Each row is a point on a landscape with many peaks, with its height.
A climber steps from a point to whichever of its 2 nearest points has the largest rise for the distance, and stops where none of them is higher. Distance is the straight distance between rows; heights are no part of it.
z656 (h 373): [123 121 103 132  83 147 133 120 121  98  94 181 133 147 140 103 146 124
 152 180 155 123 129 112 104 158  98 125 123 135 107 134 131 128 130]
z780 (h 157): [164 118 144 150 195 103  82 155 163 153 216 101 156  79  89 125 132 102
 156  85 130 103 121 118 134 129 121 114 134 113 125  97 104  59 129]
z555 (h 320): [100 122 140 108 137 117 139 179 118 141 155 106 165 152 139 162 125 121
 119 157 190 145  86 157 148  97 138 167 161 139  82 131 143  67 167]
z174 (h 135): [104 144 107  76  83 123 170  91 131 134  76 176 107 113 152 161 147 127
 201  92 150 109 180 121 112 119 124 164 114 164 134 150 105 191  91]
z477 (h 174): [125 121 180 109 152 156 123 106 156 142 124 104 112 144 124 140  99 117
 119  77 118 134 111 173 123  61 141  75 155  76 177 153 133 186 126]
z414 (h 267): [161 144 133 146 148 110 132  97 136 150 175  94 153 131 105 117 103 152
 144  92 123  90 145 130 137  89 129 159 140 124 108 132 105  98 127]
z713 (h 437): [ 87 105 144 125 127 164 156 123 143 124 126 117 137 174 129 189  98 161
  68 147 148 140  67 196 130 103 154 131 137 101 120 123 137 182 134]
z613 (h 258): [113 120 149 134 118 185 145 112 135  95 105 131 154 199 122  91 132 109
 125 162 125 115  69 179 100 139 116  86 134  93 137 152 160 150 118]
z279 (h 151): [140 121 188 152 120 128  98 113 128 171 141  97 122 128 159 147 151 171
  98 110  87 123 153 150 165 110  75  54 141  83 102 103 139 168  86]
z354 (h 252): [104 113 174 108 100 152 148 104 142  89 112 137 160 170 150  86 126  86
 176 137 160  58  90 176 110 130  81 114 144 105 119 149 142  94 111]
z413 (h 319): [143 123 100 163 172 128 127 131 118 113 162 143 139 165  92 126 149 141
 105 157 106 127  95 132 110 159 155  98 107 134 154 130 149 137 131]
z198 (h 233): [143 117 173 136 146 140 130 112 145 108 161 115 177 166 122 105 114 108
 166 127 137  65  96 166 121 107 116 105 146  98 118 128 146  80 118]
z767 (h 240): [166 117 128 150 112  89  98 151 117 168 129  95 127  73 128  93 134 162
 119 121  75 111 209  92 157 145 118 188  98 128  66  82  96 130 127]
z897 (h 447): [ 87 171 116  66 126 115 176  92  78 129  87 103 124 171 118 139 112 126
  87 148 153 157 109 125 130 102 165 146 177 159 152 175 146 156 152]
z596 (h 497): [100 170 112  71 151 131 135 107  99 121  78  90  98 157 101 158  84 151
  48 140 116 172 125 108 131 124 176 136 169 146 180 167 138 169 169]
z167 (h 276): [ 81 115  71 145 140 122 130 156 104 118 163 179 121 122 110 150 161 107
 116 145 169 156  91 125 106 195 109 126  90 179 135 134 132 113 145]
z207 (h 246): [145 150 138  95 131 145 118  77 151 180  71  85 122 163  86 158 139 174
 151  78  60 133 188 129 151  97 170 177 152 118 135 124 125 199 116]
z647 (h 308): [117 114 118 139 141 104 141 106 128 106 183 186 168 150 115 155 154 119
 181 102 158  89  78 155  96 118 100 142  76 149 141  98 131  88 116]
z564 (h 192): [160 135 124 159 119 104 106 179 157 160 163 118 152 110 122 134 132 163
 139 157 114 117 167 123 130 129 112 191 126 140  64 104  94  65 160]
z623 (h 104): [135 119  56 172 133 136 128 180 124 120 128 144 106 128 114 141 140 176
  91 165 101 165 142 104 125 182 157 132  67 145 127 110 144 169 145]
z89 (h 324): [103  67 171 126 123 136 111 153 136 113  87 108  81  91 195 113 119  76
 128 118 156 117 132 150 143  94 103  93 162  80 151 133 120 119 114]
z97 (h 387): [131  92 148 121 137 105 139 113 119 136  97 112  60 104 202 123 128 104
 140  72 135 101 177 134 154  65 129 117 159 107 156 142  96 143  75]
z415 (h 129): [128 107  97 166 100 141 126 189 152 108 117 168 115 105 141 137 143 174
 160 180 109 124 166  99 123 136 109 119  86 132  82  69 136 146 121]
z505 (h 329): [102 114 119 135 101 173 133 143 121 112  84 132 115 148 145 129 101 124
  85 160 161 178  98 138 117 115 120 128 140 102 136 156 149 156 161]
z481 (h 396): [101 133  99 134 138 108 119 221 116 147 150 120 138  94 138 159 147 109
  94 183 173 184 103 117 130 153 152 157 145 165 104 114 138  80 182]
z545 (h 445): [120  97 143 131 133 101  97 125 123 113 150 183 131 116 172 119 183 112
 154 140  97  99 126 127 139 126  86  62  98 130 134  84 145  90  80]
z771 (h 355): [136  82 158 147 124 126 118 140 114 144  94 109  81 107 189 120 137 120
 111 111 115 120 170 127 182  77 114  83 150  88 130 111 107 125  90]
z376 (h 222): [ 99 169 124  86  75 104 201  69  88 117 145 166 151 165 110 129 123  83
 181  94 181 110  86 147 132 133 101 137 132 164 140 189 120  85 116]
z895 (h 345): [180 172  81 106 147 119 133  82 117 101 125 145 156 117  84 120 131 110
 127 114  91 115 138  74 106 166 168 157  81 179 173 152 125 125 123]
z894 (h 281): [167 141 145 105  91 114 148  19 107  72 105 161 158 119 147 122 144 113
 190 144 117  53  92 117 130 122 110 160 122 163 120 141 117  84  93]
z154 (h 232): [129 115 109 170 111 149 153 146 135 101 130 151 153 205 113 143 146 188
 110 224 126 122  96 165 120 154 140 132 125 130  67 105 166 121 123]
z452 (h 339): [183 129 105 135 114 104  98 121 126 119 136 147 144  74 138  93 132 141
 149 131  77  91 166  81 139 161 137 167  87 174 101 107 106  88 130]
z779 (h 238): [110 145 149  83  62 109 164  67 102 100 122 163 124 125 150  88 117  68
 186 101 179  91 113 125 130 142  82 128 155 153 132 193 111  84 113]
z61 (h 315): [141 111 114 171 157 129  78 182 144 161 166 141 109  60 144 128 142 130
 128  84  98 148 156  99 134 145 125  77  80 129 142  84 136 158 133]
z783 (h 287): [111 122 129 124 167 137 145 114 134 136 154 142 158 157  78 204 152 127
 123 101 104 112  75 192 105 119 155  65 113 128 177 124 145 175 106]
z969 (h 296): [158 131 119 136  93 126 100 157 141 114  95 143 120 105 162  95 128 128
 129 198 117 130 175  87 120 154 130 149 151 134  96 118 114  80 155]
z883 (h 72): [137 127 128 170 146 123 135 153 142 185 165  98 137 139  99 169 135 192
 118  87 110 134 146 159 142  99 123 145  91 110  94  81 113 182 135]
z934 (h 288): [207 172 104 119 112 113  94 116 130 121 119  85 129  90 117  75 106 134
  91 123 101 140 175  41 151 165 163 200 124 157 108 149 125 100 165]
z984 (h 236): [119 158  66 117 127 105 137 135  82 105 105 114 115 141 117 104 125 114
  53 179 139 172 121  72 111 189 156 128 146 167 158 170 154 139 168]
z118 (h 230): [148 139 194 126 145 141 127  76 132 132 121  81 135 172 116  81  91 156
 117 118 113 109 134 140 147  76 116 141 178  78 107 120 118 115 129]
z241 (h 394): [ 87 115 132 113  95 132 132 205 125 142 132 135 119  83 145 160 144  70
 156 113 228 194  92 144 122 159 113 139 142 131 118 132 117  91 160]
z268 (h 273): [125 125 130 140 123 161 160 112 136 120 113 153 154 189  99 158 145 144
 121 143 113 118  91 187 105 114 147  81 117 110 140 123 148 181 110]
z861 (h 92): [120 149  72 141 151 102 142 147 110 130 132 112 140 141 104 170 119 187
  74 153  90 138 162 133 137 186 177 155  89 175 134 109 139 189 157]
z79 (h 257): [153 134 142  85  99 107 146  46 107  81 114 133 131  86 156  95 122  84
 171 118 150  65 112 113 132 119 107 147 157 162 128 187 106  72  88]
z361 (h 378): [160 135 103 133 122  91  95  90 124 110 153 176 150  97 146  89 164 148
 158 132  42 114 147  82 141 157 135 134  44 172 127  67 140 105  95]
z524 (h 201): [ 61 169  94 107  95 103 191  93  68 115 125 162 145 170  97 136 132  92
 116 157 158 138  94 132 143 195 120 103 144 186 149 160 134 142 150]
z928 (h 511): [125 142 109  78 151 150 133  69 133 129  70  81 138 195  53 175 123 142
  96 123  88 127 134 136 128 118 191 120 179 129 183 156 142 167 124]
z136 (h 348): [131 113  89 155 159 124 106 156 136 124 159 176 124 104 125 120 154 119
 144 112 117 127 128 108 100 149 125 111  71 153 149 104 129 133 136]
z260 (h 322): [133 141  94 150 159  91 137 159 112 169 187  83 155 127 109 162 109 174
  93 111 133 131 155 125 156 130 151 200 105 173  88 114 117 105 161]
z6 (h 388): [138 151  97 112 150 117 142 121 109 131 146 100 145 141 117 121 103 125
  94 124 162 133 131 104 126 105 148 154 145 161 134 166 133  92 152]
z92 (h 214): [127 147 181 122 142 152 153  93 123 141 125  96 138 211 118 119  86 189
 108 125 139 127 115 171 144  71 127 178 174 101  77 129 136 103 143]
z283 (h 122): [154 134 173 157 121 166 130 104 142 124 109 102 151 212 109  86 117 161
  99 160  93 130  99 169 134 117 132 100 158  80  97 106 156 137 128]
z937 (h 237): [125 107 190 104 171 140 100 156 170 102 159 102 170 131 134 104 137  60
 183 118 155  80  68 174 120 138 103  90 148  83 137 123 131  65 112]
z195 (h 402): [ 95 170 116  75  73 134 197  84  88 140  65 139 132 186 135 139 140 118
 140 152 171 158 116 129 132 104 142 156 164 147 118 171 140 172 131]
z169 (h 177): [170 143 165 167 136  86  91 176 161 145 168 128 130  80 127 105 146 130
 134 195  75 120 165 124 125 158 116 150 134 118  84  91  84  53 138]
z769 (h 272): [104 122 168  98  82 169 154 103 129  96  70 121 142 188 175  90 110 124
 149 155 168 102 115 165 120  99 107 134 166  99 101 153 140 135 128]
z868 (h 290): [178 154 130 121 153 101 118  90 137 146 148  92 127  70 113  93 109 120
 132  66  82 102 191  83 143 126 158 139 111 144 147 133 100 140 112]
z398 (h 551): [140 147 107  91 138 159 122  94 126 118  53 105 105 167  83 148 120 121
  76 133  98 167 138 109 113 129 175 112 150 117 200 167 131 194 149]
z15 (h 295): [109 127 147 117  94 173 149 127 128 118  84 129 125 183 159 129  99 164
 117 161 168 149 117 156 133  78 123 147 152 103  90 136 148 140 154]
z491 (h 352): [125 150 107 103 109 101 161 139  93 138 145 113 168 157 134 125 120 133
 119 158 160 131 107 125 148  85 147 173 158 164  84 155 145  70 157]
z492 (h 140): [159 116 182 157 116 120  94 130 111 160 127 107 127 144 156 116 176 160
 104 166  68 116 156 130 170 145  80  64 152  87  86  95 138 114  78]
z997 (h 294): [124 110 164 116 174 150  95 183 148 130 155  85 142 140 124 145 102 113
 108 138 169 175  86 150 144 120 136 149 161 102 111 121 117  67 171]
z614 (h 206): [138 174 119  85 108 110 196  63  90 115 147 117 176 150 115 145 111 111
 167 115 160  97  88 140 118  91 132 164 146 160 122 193 140  79 107]
z161 (h 416): [ 94  86 157 109 130 167 112 178 136 138 123 116 109 110 171 168  88 131
 122 102 195 189  70 151 139  83 128 159 149  92 125 131 137 124 154]
z372 (h 176): [ 96 132  84 111 114 150 151 117 120 121  86 156 110 143  87 173 143 112
 109 132 121 149 119 143  93 157 135  98 112 144 186 162 118 203 131]
z636 (h 217): [ 94  93 148 118  93 115 127 146 139 105 124 184 123 110 155 128 149  94
 186 138 180  86 119 154 112 142  69 125 121 128 107 117 114  86 117]
z660 (h 152): [112 119 119 142  92 149 141 132 136 105 110 194 113 126 142 141 154 156
 150 158 106 131 121 126 112 121  99  60  83 114 125  89 151 202  89]
z88 (h 141): [128 104 129 173  78 159 131 166 151 106 109 162 110 126 143 140 142 185
 141 194  92 142 133 113 140 122 109  71 108  94  81  74 156 179  95]
z867 (h 407): [114 118 112 141 117 138 116 146 129 100 126 186 133 159 110  90 164 109
 159 217 129 144  96 130  87 184 112 118 110 130 109 145 145  77 133]
z896 (h 261): [171 174  79 109 115 114 126 128 101 122  92 108 123 135 131  96 124 127
  78 145 128 168 156  45 136 158 180 179 132 163 138 156 144 131 174]
z718 (h 27): [159 138 193 155 118 111 153  62 127 146 158 113 181 166 121 125 126 156
 170 106  95  50 115 172 140  91 112 109 149 102  77  89 137  87  82]
z584 (h 289): [150 114 107 159 142 105  79 175 125 145 153 155 109  53 149  90 152 131
 124 109  64 129 193  80 140 171 134 104  69 154 124  73 132 120 119]
z941 (h 372): [148 155  75  89 147 128 135 107 115 124  81 135 145 147  79 163 148 122
 112 126  77 131 170  93 125 182 191 160  88 177 170 149 139 178 134]
z143 (h 256): [ 70 126  98 141  83 147 147 157 119 110 137 195 114 145 116 134 151  85
 149 159 182 170  97 132 129 197  83 117 109 150 115 142 128  99 144]
z453 (h 357): [ 77 158 106  94  73 128 190 132  75 145  66 134  98 142 151 109 122 112
 128 131 179 189 118 113 138  82 130 157 165 137 120 152 142 155 156]
z335 (h 239): [135 152  92  95 129 114 144 136 118 158 136 130 125  82 149 132 107 130
 148  62 138 140 202 108 121 118 177 192  86 192 130 161 121 158 130]
z56 (h 291): [152 143 114 157 138 108 159 115 119 158 178 100 170 164 108 158 118 190
 131 115 126 101 140 147 142 104 134 198 118 150  77 120 109  99 136]
z474 (h 412): [111  81 160 146 120 137 111 176 139 109 108 165 104 106 179 131 172 100
 145 179 106 118 129 149 148 131  93  52 123  95 116  93 139 108  80]
z172 (h 213): [103 150  92  91 134 118 151 125 118 155 123 130  96  90 134 145 121  98
 149  42 160 145 180 117  89 112 152 156 118 175 176 189 115 165 130]
z567 (h 165): [127 153 119  79  91 112 150  71 109 126  97 138  95  87 165 102 125  82
 164  87 167 109 161  85 115 126 128 154 153 169 147 189 105 140 108]
z544 (h 491): [ 90  96 135 133 105 160 142 168 155 141 107 137  84  86 177 182  75 173
 130  95 178 186 117 134 133  58 121 172 134  91 127 125 138 175 132]
z663 (h 164): [111 119  82 148 102 161 140 147 137 117 101 177 104 121 115 155 143 138
 120 144 115 165 120 121  94 143 126  84  76 121 162 124 133 215 113]
z874 (h 306): [177 142 116 127 112 109 126  68 118  94 138 151 165 104 133 116 130 144
 176 128  94  68 118 107 130 123 123 159  97 173 111 114 113  73 112]
z292 (h 439): [ 75 113 102 127 103 127 144 215 119 136 138 148 137 104 134 180 156 104
 129 179 200 186  83 139 131 160 114 141 128 147  88 109 132 104 153]
z57 (h 216): [ 42 144 103 119  93 106 175 143  81 129 138 136 132 132 112 135 124  79
 102 157 183 160  72 137 159 177 117 109 156 162 127 141 142 142 173]
z308 (h 459): [175 137 121 144 153 122  97 137 149 113 161 118 145 118  96  84 114 102
 122 160 118 117 134 101 112 141 130 133 147 128 125 148 124  51 147]
z26 (h 410): [118 121 111 136 140  84  73 106 131 119 184 178 139 103 162  97 182 137
 161 134  64 127 136  99 124 142 108  78  58 163 147  73 158  93  84]
z218 (h 179): [ 98 129 143  97 110 130 157 112 126 131 109 130  99 143 162 133 109 115
 162  93 190 138 132 162 105  80 114 141 157 124 141 176 131 163 127]
z66 (h 505): [163 118 131 153 132 122 106 129 140 129 142 143 140 128 127  97 132 138
 144 150 100  92 142 119 132 128 122 107 133 120 118 106 126 107 132]
z535 (h 253): [156 139 111 142  90 152 133 139 126 108  91 132 145 201 132 110 129 181
 108 213 128 146 131 122 139 138 137 160 154 118  72 118 149 113 154]
z231 (h 212): [146 116 111 170 136 110  88 199 155 171 162 121 122  62 131 123 128 144
 132 113 105 135 202 105 137 148 128 171  93 141  85  80  99 103 158]
z498 (h 244): [123 112 161 136 139 186 101 143 154  96 106 104 132 163 137  57 116  87
 112 172 102 137  75 143 113 138 117  70 153  68 147 155 158 130 137]
z46 (h 380): [107  74 143 162 107 127 120 196 144 113  79 150  82  46 186 146 161  91
 131 168 137 138 166 124 132 127 104  94 133 104 133 101 108 104 101]
z47 (h 284): [131  73 125 157 130 161 100 191 161 145 160 140 129  95 140 177 128 133
 139 112 156 166  75 145 136 116 136 101 110  85 123  85 123 168 123]
z506 (h 349): [124  78 123 152 116 117 121 174 119 132  94 141  70  52 196 124 159  90
 124 103 132 109 192 102 142 114 127 114 124 127 145 112  92  90  90]
z847 (h 231): [138 148 154 113 126 148 149  80 148 154  89 105 127 192 102 158 118 185
 135 106 100 132 155 169 126  76 164 147 162 109 121 125 120 182 121]
z321 (h 285): [144 128 141 117 130  99  91 129 132 146 140  82  85  58 164  91  98 131
 118  97 115 119 193  92 156  97 126 191 172 145  97 138  86  63 129]
z880 (h 219): [123 165 139 108 144 128 166  93 110 152 114  96 128 197 119 163 100 200
  96 121 122 146 139 158 146  80 159 187 167 138 100 135 125 137 140]
z330 (h 162): [129 123 210 132 137 147  93 107 141 159 141  85 116 132 151 126 109 136
  96  87  96 136 120 156 161  85  99  51 158  63 142 120 144 174 113]
z939 (h 194): [119 141 108  80 134 104 135  94 129 131 128 157 115  65 133 127 127  95
 174  41 125  95 179 111  90 125 146 147  86 181 178 160  98 150 107]
z83 (h 297): [ 97 132  74 144 175  97 134 131 103 113 169 146 140 129 101 154 139 143
  96 165 130 126 104 126 105 198 149 125  93 182 153 132 148 146 150]
z373 (h 379): [117 136  82 142 159  92  99  97 127 112 181 179 145 117 111  96 172 108
 157 105  86 142 108 101  87 149 128 102  41 168 183 100 145 109 109]
z661 (h 350): [ 89 122 126 118 125 145 102 180 121 137 137 111 102  70 132 125 128  50
 107  92 214 193 107 104 104 142 124 131 166 134 153 153 127  84 170]
z411 (h 235): [ 91 112 100 128  83 115 127 149 128 116 117 194  98  82 156 125 150 101
 165 119 174 117 150 106 100 158  78 133 100 160 120 117 111 102 128]
z267 (h 286): [109 122 119 119 110  92 119  80 132  89 180 182 156 115 118 119 141  82
 190 103 152  99  81 138  93 139  71 145  89 162 146 118 115  42 116]
z911 (h 326): [140 115 136 126 174 114 122 126 143 127 178 132 133 102 115 136 122  99
 161  64 171  88 117 132 110 103 126 110 118 131 165 140 120 115 131]
z484 (h 270): [106 160  66  91 104 102 171 143  78 150 134 157 139  92 133 139 136 115
 129  88 155 143 164  98 118 142 159 181  67 212 121 155 124 138 136]
z38 (h 363): [101  95 116 142 135 163 123 159 126 109 132 130 128 145 123 132 130  89
 111 152 173 158  61 155 109 158 117 109 129 113 142 152 141 137 145]
z638 (h 337): [124  96 141 138 127 126 138 145 151 122 157 170 143 135 141 166 148 147
 187 107 172  79 110 173 119  98 105 121 100 121 106  88 134 133 116]
z156 (h 204): [104  93 106 155 172 129  85 178 129 116 166 110 120 119 113 153 124 137
  76 200 134 176  56 137 129 197 167 125 142 123 129 125 150 131 160]
z331 (h 234): [ 54 132 100 140  59 152 165 175 105 130 110 159 108 115 130 133 127  69
 118 145 195 202  92 127 151 173 102 105 141 138 127 148 135 115 164]
z981 (h 247): [146 145 165 115 177 127 129  87 152 130 171  78 139 139 105  99  72 121
 133  89 152 104 126 144 144  67 122 152 173  90 125 153 125  74 120]
z181 (h 277): [ 88 106 158 113  88 152 123 120 131  87  76 141 116 132 159  63 131  45
 152 166 149 102 120 139 113 182  74  93 158 103 137 166 114  95 123]
z679 (h 457): [172 138 126 174 160 103  91 151 133 160 186 111 141 120  86  92 142 148
 123 122  65 127 142  95 132 153 114 110 111 119 118 107 135 101 137]
z988 (h 399): [ 79  90 130 119 126 161 146 154 133 114 143 117 153 159 140 183 121 123
 108 141 195 138  43 192 133 134 128 135 135 107 107 128 139 154 131]
z30 (h 431): [166 115 143 122 133 101 135  97 112 153 116 110  95  92 182 118 146 116
 138  68  88  81 189 102 183  94 146 132 123 134 134 131  83 133  65]
z146 (h 317): [120  92 153 130 137 108  94 161 141 135 121 102  72  54 191 115 114  92
 116 102 148 114 185 110 138  97 130 142 172 124 131 128  95  73 125]
z253 (h 332): [133 129 111 117  64 139 128 126 120 118  55 140 112 120 182 102 125 133
 134 180 160 142 159  75 129 130 119 151 154 135  98 133 134 131 145]
z257 (h 116): [136 123  83 171 107 151 140 183 144 126 115 142 120 115 127 153 123 194
 122 141 105 154 179 105 140 133 134 138  60 130  93  77 130 192 132]
z835 (h 131): [169 131 177 153 100 131 105 102 130 130  96 108 132 176 131  74 144 163
 116 189  70 118 141 119 156 143 112 102 168  78  84  87 143 135 117]
z902 (h 248): [136 133 144 145 160 145  97 144 124 149 119  94  83 132 110 111  79 165
  72 109 119 174 142 103 142 102 121 156 150  96 125 124 117 119 182]
z775 (h 186): [107 127 163  91 136 156 136  94 136 126  82 118  82 142 151 129  79 127
 133  89 142 154 134 159 110  62 133 128 175  94 170 170 128 182 129]
z445 (h 313): [104 158  78 105  77 113 174 140  82 153 105 139 121 118 149 112 137 113
 127 126 173 156 137  90 126 111 145 164 131 173 113 159 129 132 154]
z550 (h 61): [127 113 145 161 109 136 134 142 154 160 127 116 103 117 145 153 118 194
 138 107 116 126 161 146 154  74 112 126 119  92  90  80 116 192 119]
z729 (h 262): [129 160  87 104 180 111 138 100 118 106 122  93 135 144  61 145 109 110
  71 143 115 130 127 114 100 162 170 101 142 147 208 174 135 154 132]
z761 (h 34): [142 122 187 151 123 100 143  88 135 175 151  91 140 151 134 128 129 186
 157  90 109  74 147 175 150  71 102 144 155  96  68  88 112 134  96]
z82 (h 374): [181 169 112 155 167 100 119 126 112 159 143  70 141 153  53 107 137 163
  76 106  51 150 162  98 130 159 146 135 105 108 143 117 132 164 133]
z406 (h 188): [ 55 142  86 118 118 121 162 101 106 105 125 172 123 152  82 179 138 123
 106 159 140 141  90 161 107 203 116  97 112 168 168 147 124 184 129]
z898 (h 205): [ 95 122 183  84 164 181 126 127 129 112 112 104  89 143 147 121  62 109
 101  81 167 158  76 156 126  72 125 134 166  82 159 179 141 140 148]
z762 (h 446): [145 163 152 102 129 146 137  45 122 102  94 171 164 185  95 111 170 102
 164 148  79 110 101 129  91 147 134  56 129 120 180 136 161 156  87]
z203 (h 490): [150 122 139 132 125  96 137 106 120 159 135 139 127  99 162 137 149 165
 156  88  79  76 191 120 171 108 129 128  84 142 105  81 100 156  84]
z977 (h 368): [116  90 157 132 124 161 142 159 159 119 147 126 162 172 139 162 133 143
 158 127 189 109  71 202 132 105 121 136 133  98  80 105 141 121 127]
z955 (h 353): [125  99 165 118 162 104 121 118 141 129 146 111  94  93 159 121 116  91
 154  61 161  84 139 147 131  77 121  92 149 107 169 143 116 136 107]
z587 (h 299): [147 130 109 159 175 141  99 144 131 133 158 136 113 120  97 118 139 108
 102 114  99 158 103 112 106 145 150  56 106 119 191 140 149 170 134]
z249 (h 264): [132  84 182 141 134 156  86 204 182 138 153 118 145 109 156 160 135 128
 161 147 136 158  77 178 146 129 123  98 137  62  92  70 113 124 117]
z315 (h 298): [ 76  78 175 126  96 151 117 171 150 101  80 132  98  88 180 113 137  49
 152 145 165 122 107 162 126 158  74  91 144  78 145 135 117 111 114]
z227 (h 263): [102 133  88 110  92  95 129 100 121 107 157 194 136  91 135 118 146 107
 171  84 155 113 129 110 100 144  86 164  62 192 138 126 102  88 125]
z367 (h 226): [113 114 187 115 149 184  94 126 143 101  91  95 103 140 150  78  70 102
  95 123 124 136  98 137 133  90 113  97 169  60 149 145 139 129 152]
z848 (h 280): [133 133  98 135 175 132 120 138 131 131 132  99 106 121  95 147 110 120
  69 104 112 155 131 123 113 126 166 106 119 132 195 148 117 177 155]
z645 (h 198): [ 87  92 148 117  86 137 143 150 143 117 105 145 104 116 177 141 118 117
 172 127 201 112 124 163 122 103  86 131 140 107 105 138 133 141 125]
z759 (h 114): [135 118 148 156 155 154 118 143 141 116 147  99 158 196 104 115 115 140
  98 173 124 132  92 167 137 131 137 130 153 102 102 122 151  96 149]
z923 (h 274): [139 120 145 151 107 147  99 172 152 125  96 121 119 139 143 111 111 152
 118 202 117 161 150 128 132 127 118 144 158  97  91 110 127 100 171]
z65 (h 251): [143  92 202 117 171 138  73 190 169 127 161  97 150  96 157 129 140  85
 170 117 135 133  83 174 138 138 121  74 154  72 125  89 111  98 116]
z970 (h 275): [108 123 192 108 192 168 112 148 134 127 154  68 145 179 109 144  84 147
  85 120 155 146  63 173 165 103 131 164 174  90  95 125 130  74 154]
z281 (h 358): [130 139  70 145 132 105 122 202 112 152 159 113 143 109 131 144 129 148
  86 150 138 154 153 100 142 145 156 173 112 181  95 117 136  84 181]
z242 (h 438): [119 133 125 123 107 141 144  94 106  85 136 179 168 180 106  88 141  92
 161 182 139 109  76 136  93 175  90 134 120 143 118 159 141  56 118]
z834 (h 271): [131 114 162 141 194 153  74 169 131 142 155  80 102 127  84 136  82 139
  53 117 130 186  85 122 155 126 131 150 157  81 126 110 116  98 172]
z653 (h 316): [119  97  97 165 137 153 114 188 151 150 140 126 103  73 147 174 110 144
 111  92 162 173 124 122 125 109 140 135  96 117 143 110 121 177 152]
z191 (h 167): [175 134 164 149 156  82  89 143 158 133 189 106 143  54 113 108 136 100
 140 138  81  88 143 121 142 135 110 124 144 122 108 109  88  24 112]
z793 (h 582): [137 100 132 136 113 111 130 126 131 128 119 147 111 103 172 124 128 140
 159 122 135  74 168 125 140 101 119 131 128 131 108 113 106 126 110]
z190 (h 473): [130 144 121 126 119 141 153  58 108  85 111 185 158 197  95 101 157 107
 161 159 114 112  85 138  83 162 114 105 104 137 155 133 142 127 102]
z906 (h 411): [173 148 131 156 160  97  93 135 127 168 157  61 128 113  77  82 118 157
  90  98  86 135 164  90 127 123 114 166 120 101 111 108 112 124 147]
z633 (h 479): [ 95 134 137 100 140 148 149  87 128 116  92  97 136 192  88 176  97 158
  70 152 106 134  96 187 119 114 174 112 167 123 158 145 141 179 134]
z393 (h 21): [177 139 178 162 117  95 122  84 108 169 152  97 176 144 116 117 163 175
 136 137  63  71 133 133 141 124  83 117 138 103  62  79 140 100  80]
z830 (h 187): [119 116  99 159 188 123  84 173 131 127 165  81  99 103 107 148  97 140
  35 137 128 183  98 106 142 173 165 135 137 134 156 119 139 141 179]
z98 (h 220): [108 104 104 164 124 145 115 179 134 107 136 132 126 166 118 147 134 163
  86 235 122 163  79 153 133 173 151 132 133 119  98 126 164 128 153]
z317 (h 422): [176 174 132  97 161 134 113  68 132 121 112 134 145 148  83 108 148 106
 136 119  63 120 137  87 108 148 152  50 127 121 203 147 156 158 100]
z438 (h 266): [166 119 139 154 135  83  85 158 104 175 153 112 127  75 142 102 170 146
 114 115  51 107 195  92 164 160  92 125  91 137  92  81 111 105  88]
z187 (h 149): [126 134 135  87 109 118 145  60 120 114  70 167 104 109 156 121 152  92
 171 105 131  83 159  99 117 132 129 122 127 145 169 150  97 172  95]
z246 (h 265): [155 147 144 107 137 116 121  93 139 172  99  92 110 113 128 122 123 148
 143  77  72 123 211 102 151 111 159 158 133 125 138 122 104 192 119]
z302 (h 259): [149 144 138 133 129 118  85 154 136 153 122  94 103 100 129  93  93 145
 101 126 115 153 183  82 138 113 120 182 161 122 101 117 105  77 181]
z622 (h 318): [198 167  90 116 141 122 109 103 130 112 138 114 134  68  97  75 108 108
 105  91  98 123 176  53 121 168 176 162  91 171 153 156 122 118 135]
z908 (h 43): [122 108 186 131 116 126 153 103 159 145 129 125 120 151 162 151 125 167
 169  90 133  76 135 203 149  59 123 103 148  96 105 102 132 171  92]
z234 (h 249): [115 165  73 117 159 108 142  95  89  95 133 132 123 136  74 106 126  86
  80 160 138 142 109  83  90 209 145 112 126 170 191 185 143 123 130]
z11 (h 51): [117 116 137 123 111 130 158 127 154 137 113 153 109 115 159 171 136 175
 174  93 129  94 164 161 129  75 127 101 105 117 124  98 120 203  88]
z702 (h 351): [194 183 118 123 155 123 126  84 136 123 106  86 137 170  67 107 131 140
  91 128  69 145 154  79 139 158 173 136 134 106 166 137 132 161 139]
z501 (h 303): [142 130 129 139 201 121 123 128 132 139 195 136 154 127  89 173 151 108
 141  66 129 117  88 146 115 118 142  75  94 132 186 115 136 143 117]
z238 (h 418): [ 87  97 113 147  75 164 161 156 151 123  93 152  96  89 152 176 105 148
 133 117 168 165 121 125 110  90 109 127 105 101 142 134 126 209 113]
z901 (h 193): [139 163 136  82 138 135 172  49 124 103 117 110 164 170  89 126 105  91
 151 116 152  97 110 141  93 103 139 129 156 126 164 196 130 111 101]
z318 (h 181): [140 165 121  73 137 122 145  58 131 121 109 123 123 111 105 108 110  77
 150  84 153 112 146  97  93 120 142 130 156 145 185 204 108 136 110]
z336 (h 400): [171 162 110 105 147 132 119  99 132 140 100 146 146 146  88 135 161 130
 145 109  52 120 166  91 122 152 169 103  92 143 178 122 140 181 115]
z858 (h 14): [193 158 140 167 110  99 113  90 113 145 155 133 168 155 101  99 173 190
 155 163  30  96 128 100 139 168 112 139 107 117  76  75 152 101  97]
z529 (h 82): [128 133  95 165 143 125 153 149 129 149 149 120 138 158  96 183 137 202
  86 141  98 133 138 162 141 141 153 138  89 136 113  89 125 187 136]
z727 (h 423): [167 151  95 132 172 117 123 117 137 126 186  99 154  96  89 119 101 103
 105 104 145 108 130  95 120 122 146 143 124 150 151 162 123  60 133]
z145 (h 364): [108  95 107 155 105 140 135 166 146 128 101 148  87  55 173 150 121 136
 144 101 149 127 166 111 123 105 115 112  94 121 137 106 120 189 117]

Call two points neighbours if one is among the 2 nearest of the other. Go from one point of each pair to the other, from neighbour to neighbour, staying as high as possible. Name the lowest point that can't be avoided.
z398 and z997 | z354
z190 and z97 | z702
z413 and z793 | z984
z398 and z292 | z331
z398 and z545 | z902

For each start below, name the point where the climber stops.
z169 | z545
z393 | z413
z880 | z190
